Points, in no order, along strands that fork, close into loops and pass close to each other.
In the rows, zero is written as 128.
Points whose rows are less than 66.8 apart are linked; no others are.
j_767: | 116 | 127 | 148 | 143 | 109 | 157 | 136 | 141 | 150 | 123 | 117 | 137 |  98 | 128 | 121 | 156 | 141 | 135 | 104 | 134 | 127 |
j_364: | 118 | 144 | 104 | 155 | 166 | 127 | 102 |  99 | 122 | 130 | 126 | 181 | 146 | 110 | 111 |  99 |  79 | 171 | 100 | 153 | 157 |
j_196: | 135 | 131 | 137 | 110 | 133 | 129 | 149 | 141 | 137 | 117 | 113 | 116 | 115 | 145 | 132 | 144 | 138 | 110 | 142 | 111 | 110 |
j_928: | 128 | 130 | 152 |  95 | 140 | 116 | 151 | 130 | 152 | 118 | 116 | 127 | 117 | 147 | 130 | 166 | 147 | 123 | 143 |  98 | 104 |
j_868: | 155 | 114 | 102 | 112 | 102 | 134 | 113 | 138 | 130 |  95 | 141 | 112 | 125 | 118 | 118 |  98 | 109 | 102 | 149 | 153 |  81 |
j_857: | 150 | 125 | 111 | 157 | 155 | 150 | 121 | 117 | 145 |  94 | 122 | 151 | 126 | 146 | 117 | 106 |  80 | 128 | 117 | 127 | 127 |
j_998: | 104 | 132 | 146 | 132 | 116 | 121 |  97 | 104 | 109 | 167 | 135 | 152 | 152 | 100 | 123 | 147 | 135 | 160 | 118 | 144 | 131 |
j_853: | 112 | 112 | 128 | 160 | 118 | 148 | 111 | 131 | 115 | 148 | 147 | 143 | 129 | 112 | 125 | 124 | 110 | 140 |  95 | 148 | 163 |
j_240: | 111 | 133 | 121 | 108 | 157 | 122 | 169 | 114 | 164 | 122 |  98 | 104 | 135 | 148 | 124 | 147 | 161 | 134 | 135 |  90 | 136 |
j_605: | 130 | 127 | 144 |  72 | 130 | 112 | 145 | 150 | 125 | 106 | 128 |  98 | 138 | 124 | 141 | 138 | 156 | 118 | 170 |  93 |  96 |
j_327: | 149 | 122 | 142 | 139 | 135 | 130 | 111 | 134 | 130 | 138 | 129 | 154 | 109 | 150 | 130 | 145 | 112 | 115 | 125 | 137 | 113 |
j_220: | 104 | 146 | 129 | 134 | 138 | 107 |  99 | 105 | 112 | 173 | 118 | 157 | 153 | 112 | 127 | 126 | 133 | 165 | 117 | 148 | 155 |
j_707: | 124 | 130 | 166 | 143 | 132 | 130 |  97 | 112 | 120 | 138 | 155 | 142 | 146 | 126 | 116 | 188 | 109 | 172 | 133 | 121 | 106 |
j_195: | 127 | 127 | 149 |  89 | 113 | 114 | 145 | 147 | 108 | 115 | 143 |  75 | 128 | 131 | 123 | 143 | 167 | 122 | 157 | 105 | 110 |
j_746: | 124 | 145 |  87 | 146 | 149 | 112 | 108 | 104 | 118 | 125 | 125 | 153 | 156 | 123 | 112 |  69 |  84 | 150 | 116 | 156 | 152 |
j_225: | 148 | 114 | 116 | 124 | 121 | 122 | 135 | 146 | 120 | 126 | 147 | 117 | 115 | 135 | 149 |  81 | 114 |  62 | 144 | 133 | 134 |
j_580: | 126 | 138 | 144 |  64 | 139 | 107 | 137 | 138 | 136 | 115 | 109 | 127 | 137 | 122 | 149 | 132 | 138 | 103 | 171 | 106 |  92 |
j_324: | 148 | 114 | 113 | 109 | 140 | 133 | 147 | 157 | 137 | 119 | 135 |  95 | 132 | 133 | 157 |  91 | 119 |  65 | 159 | 124 | 134 |
j_485: | 134 | 130 | 120 | 121 | 135 | 117 | 142 | 146 | 116 | 132 | 147 |  63 | 130 | 149 | 147 | 125 | 159 |  90 | 151 | 125 | 145 |
j_642: | 141 | 121 | 152 | 141 | 127 | 137 | 115 | 132 | 121 | 130 | 149 | 146 | 122 | 137 | 124 | 156 | 109 | 126 | 125 | 123 | 105 |
j_701: | 108 | 153 | 131 | 112 | 132 | 116 | 140 | 123 | 136 | 165 | 105 | 148 | 103 | 131 | 141 | 130 | 156 | 123 | 108 | 135 | 153 |
j_211: | 116 | 126 | 122 | 126 | 140 | 132 | 161 | 122 | 150 | 107 | 120 |  87 | 131 | 149 | 115 | 149 | 159 | 143 | 129 |  96 | 135 |
j_443: | 125 | 136 | 126 |  72 | 150 | 100 | 143 | 122 | 143 | 126 |  94 | 136 | 157 | 120 | 135 | 132 | 144 | 122 | 173 | 112 | 102 |
j_406: | 113 | 134 | 163 | 125 | 109 | 137 | 151 | 135 | 167 | 132 | 113 | 128 |  97 | 143 | 110 | 184 | 152 | 131 | 119 | 115 | 119 |
j_658: | 151 | 133 |  83 | 155 | 105 | 116 | 121 | 132 | 119 | 131 | 141 | 109 | 122 | 126 | 117 |  67 | 109 |  96 | 127 | 170 | 139 |
j_450: | 123 | 125 | 125 | 137 | 136 | 146 | 145 | 120 | 131 | 111 | 116 | 110 | 129 | 135 | 124 | 135 | 142 | 143 | 116 | 112 | 142 |
j_738: | 133 | 130 |  79 | 124 | 131 | 127 | 131 | 118 | 129 | 104 | 106 | 121 | 158 | 108 | 126 |  65 | 114 | 126 | 145 | 143 | 125 |
j_671: | 124 | 141 | 132 | 160 | 164 | 138 | 105 | 103 | 132 | 137 | 126 | 173 | 146 | 129 | 112 | 133 |  89 | 173 | 117 | 137 | 142 |
j_912: | 120 | 133 | 124 | 174 | 126 | 138 | 114 | 126 | 118 | 153 | 148 | 114 | 124 | 134 | 108 | 130 | 132 | 149 |  98 | 151 | 172 |
j_130: | 129 | 126 |  94 | 111 | 132 | 117 | 134 | 126 | 121 | 107 | 104 | 109 | 156 | 107 | 135 |  89 | 129 | 125 | 147 | 133 | 124 |
j_740: | 137 | 102 | 114 | 123 | 122 | 148 | 121 | 121 | 107 |  89 | 137 | 129 | 147 |  97 | 132 | 106 | 100 | 131 | 139 | 116 | 102 |
j_264: | 128 | 104 | 136 | 128 |  90 | 150 | 128 | 144 | 116 | 102 | 137 | 130 | 113 |  95 | 139 | 121 | 136 | 119 | 120 | 125 | 103 |
j_961: | 151 | 112 | 101 | 105 | 117 | 134 | 126 | 129 | 125 |  85 | 137 | 103 | 148 | 108 | 123 |  94 | 108 | 120 | 152 | 127 |  85 |
j_977: | 127 | 110 | 116 | 115 | 123 | 138 | 126 | 119 | 118 | 107 | 126 | 159 | 142 |  94 | 147 | 102 | 112 | 127 | 130 | 113 | 111 |
j_188: | 154 | 110 | 117 | 152 | 138 | 158 | 123 | 119 | 144 |  77 | 135 | 153 | 133 | 125 | 119 | 116 |  76 | 138 | 122 | 120 | 104 |
j_694: | 127 | 144 | 119 | 103 | 145 | 105 | 137 | 113 | 139 | 130 |  97 | 133 | 156 | 132 | 127 | 133 | 141 | 135 | 148 | 115 | 114 |
j_756: | 119 | 143 | 102 | 134 | 123 | 116 | 124 | 121 | 118 | 149 | 110 | 139 | 122 | 115 | 137 |  91 | 137 | 127 | 107 | 154 | 149 |
j_599: | 111 | 115 | 167 | 127 | 127 | 132 | 101 | 121 | 107 | 130 | 158 | 141 | 153 | 115 | 128 | 180 | 116 | 167 | 131 | 108 | 118 |
j_33: | 116 | 141 | 126 | 165 | 136 | 120 | 105 | 123 | 129 | 183 | 134 | 125 | 127 | 150 | 104 | 143 | 133 | 153 | 102 | 164 | 168 |
j_904: |  94 | 129 | 154 | 140 | 115 | 131 | 131 | 143 | 113 | 174 | 139 | 130 | 113 | 120 | 140 | 141 | 162 | 128 | 102 | 122 | 168 |
j_3: | 146 | 104 | 127 | 156 | 121 | 162 | 111 | 129 | 119 |  89 | 162 | 138 | 123 | 122 | 119 | 128 |  72 | 133 | 125 | 118 | 109 |
j_728: | 132 | 124 | 106 | 116 | 139 | 128 | 154 | 157 | 139 | 113 | 127 |  68 | 128 | 140 | 149 | 104 | 150 |  84 | 163 | 127 | 144 |
j_54: | 108 | 129 | 147 | 137 | 135 | 127 | 144 | 123 | 113 | 161 | 129 | 123 | 118 | 144 | 141 | 151 | 166 | 126 | 111 | 105 | 164 |
j_651: | 155 | 128 | 123 | 129 | 135 | 125 | 128 | 138 | 125 | 137 | 131 | 135 | 114 | 147 | 140 |  90 | 109 |  81 | 132 | 143 | 134 |
j_967: | 125 | 131 |  74 | 143 | 140 | 118 | 117 | 103 | 126 | 110 | 119 | 135 | 156 | 114 | 110 |  55 |  92 | 140 | 128 | 152 | 139 |
j_900: | 147 | 104 | 157 | 148 | 128 | 148 | 108 | 136 | 108 | 113 | 167 | 143 | 125 | 130 | 133 | 146 |  82 | 128 | 124 | 107 | 114 |
j_156: | 111 | 113 | 155 | 140 |  95 | 147 | 126 | 152 | 110 | 149 | 148 | 131 | 115 | 113 | 148 | 148 | 148 | 123 | 110 | 128 | 143 |
j_654: | 115 | 112 | 136 | 152 | 105 | 155 | 114 | 141 | 107 | 153 | 150 | 148 | 107 | 108 | 144 | 118 | 120 | 120 |  97 | 145 | 157 |
j_715: | 108 | 110 | 136 | 129 |  95 | 146 | 125 | 133 | 108 | 119 | 135 | 143 | 134 |  87 | 144 | 122 | 129 | 131 | 123 | 112 | 118 |
j_632: | 110 | 141 | 131 | 115 | 140 | 112 | 159 | 122 | 134 | 155 | 107 | 127 | 116 | 142 | 143 | 134 | 171 | 120 | 123 | 120 | 157 |
j_584: | 131 | 119 | 128 | 113 | 116 | 144 | 152 | 145 | 138 | 105 | 110 | 110 | 117 | 130 | 133 | 130 | 148 | 115 | 125 | 115 | 119 |
j_847: | 125 | 138 | 155 | 161 | 153 | 139 | 101 | 110 | 134 | 130 | 139 | 164 | 149 | 122 | 114 | 173 |  93 | 174 | 124 | 126 | 129 |
j_947: | 113 | 133 | 167 |  99 | 112 | 118 | 159 | 143 | 165 | 121 | 114 | 141 |  95 | 138 | 128 | 174 | 156 | 118 | 133 | 106 |  99 |
j_165: | 126 | 134 | 130 | 125 | 105 | 102 | 107 | 114 |  96 | 154 | 132 | 117 | 154 | 114 | 119 | 139 | 148 | 157 | 131 | 139 | 128 |
j_280: | 143 | 140 | 142 | 111 | 140 | 107 | 118 | 109 | 127 | 128 | 123 | 139 | 138 | 145 | 118 | 149 | 128 | 140 | 149 | 124 |  97 |
j_783: | 150 | 137 | 162 | 130 | 140 | 115 | 101 | 117 | 127 | 131 | 144 | 139 | 137 | 147 | 113 | 173 | 109 | 154 | 137 | 126 |  99 |
j_394: | 121 | 145 | 146 | 135 | 145 | 126 | 138 | 126 | 163 | 156 | 110 | 150 |  93 | 147 | 126 | 155 | 137 | 133 | 104 | 135 | 155 |
j_318: | 129 | 120 | 114 | 115 | 118 | 110 | 131 | 125 | 103 | 125 | 130 | 100 | 145 | 117 | 141 | 113 | 147 | 129 | 145 | 120 | 132 |
j_475: | 153 | 123 | 106 | 129 |  97 | 135 | 118 | 137 | 127 | 113 | 131 | 123 | 117 | 119 | 117 | 104 | 125 |  98 | 131 | 157 | 104 |
j_520: | 120 | 145 | 112 | 135 | 146 | 106 | 117 | 114 | 109 | 161 | 115 | 147 | 141 | 128 | 133 | 110 | 131 | 147 | 117 | 147 | 154 |
j_754: | 119 | 125 | 130 | 150 | 127 | 157 | 138 | 129 | 141 | 121 | 115 | 134 | 113 | 124 | 126 | 137 | 128 | 144 | 101 | 117 | 150 |
j_696: | 119 | 146 | 155 | 125 | 139 | 118 | 148 | 129 | 182 | 149 | 103 | 144 |  93 | 164 | 118 | 173 | 148 | 124 | 121 | 128 | 129 |
j_435: | 138 | 122 | 125 | 110 | 133 | 106 | 136 | 133 | 100 | 134 | 146 |  95 | 139 | 137 | 148 | 118 | 149 | 103 | 147 | 114 | 133 |
j_796: | 124 | 153 |  81 | 137 | 128 | 119 | 142 | 138 | 144 | 139 | 109 | 113 | 104 | 129 | 135 |  83 | 134 | 112 | 114 | 167 | 161 |
j_283: | 122 | 115 | 162 | 115 | 115 | 139 | 124 | 133 | 106 | 112 | 152 | 114 | 132 | 120 | 121 | 166 | 140 | 159 | 129 |  95 | 107 |
j_682: | 145 | 129 |  87 | 142 | 100 | 131 | 127 | 133 | 127 | 116 | 122 | 114 | 118 | 120 | 122 |  83 | 115 |  97 | 123 | 157 | 129 |
j_502: | 146 | 137 | 108 | 137 | 127 | 123 | 140 | 147 | 137 | 142 | 115 | 117 | 104 | 153 | 138 | 101 | 134 |  87 | 124 | 150 | 149 |
j_655: | 136 | 130 | 114 | 134 | 113 | 106 |  96 | 107 | 105 | 135 | 134 | 132 | 149 | 115 | 114 | 119 | 125 | 142 | 131 | 153 | 114 |
j_104: | 123 | 145 | 134 | 155 | 143 | 136 | 120 | 127 | 144 | 169 | 116 | 148 | 104 | 149 | 113 | 152 | 129 | 149 | 103 | 155 | 157 |
j_160: | 139 | 109 | 128 | 137 |  88 | 154 | 123 | 149 | 125 | 102 | 145 | 114 | 113 | 117 | 124 | 121 | 126 | 117 | 120 | 137 | 103 |
j_489: | 149 | 129 | 118 | 152 | 145 | 138 | 119 | 126 | 144 | 118 | 122 | 157 | 114 | 143 | 123 | 127 |  95 | 124 | 115 | 141 | 130 |
j_762: | 101 | 140 | 151 |  86 | 148 | 101 | 171 | 110 | 163 | 138 | 105 | 129 | 130 | 147 | 131 | 160 | 159 | 134 | 139 |  86 | 123 |
j_641: | 129 | 125 | 154 | 104 | 117 | 125 | 133 | 144 | 114 | 116 | 156 |  85 | 124 | 143 | 118 | 168 | 155 | 132 | 140 |  93 | 109 |

A piece is all that can be reached along the links. How many separate loops has the piece of each point below (a circle has one, a figure eight two, a Y none), and how many tips (points with one link)?
j_580 -> loops 2, tips 1
j_715 -> loops 1, tips 1
j_912 -> loops 3, tips 0

Name the points in between on the shortest way along the links from the first point to the second, in order.
j_443 / j_967 -> j_694 > j_280 > j_783 > j_707 > j_847 > j_671 > j_364 > j_746
j_632 / j_762 -> j_701 > j_394 > j_696 > j_406 > j_947 > j_928
j_165 / j_502 -> j_998 > j_220 > j_520 > j_756 > j_796
j_715 / j_658 -> j_264 > j_160 > j_475 > j_682
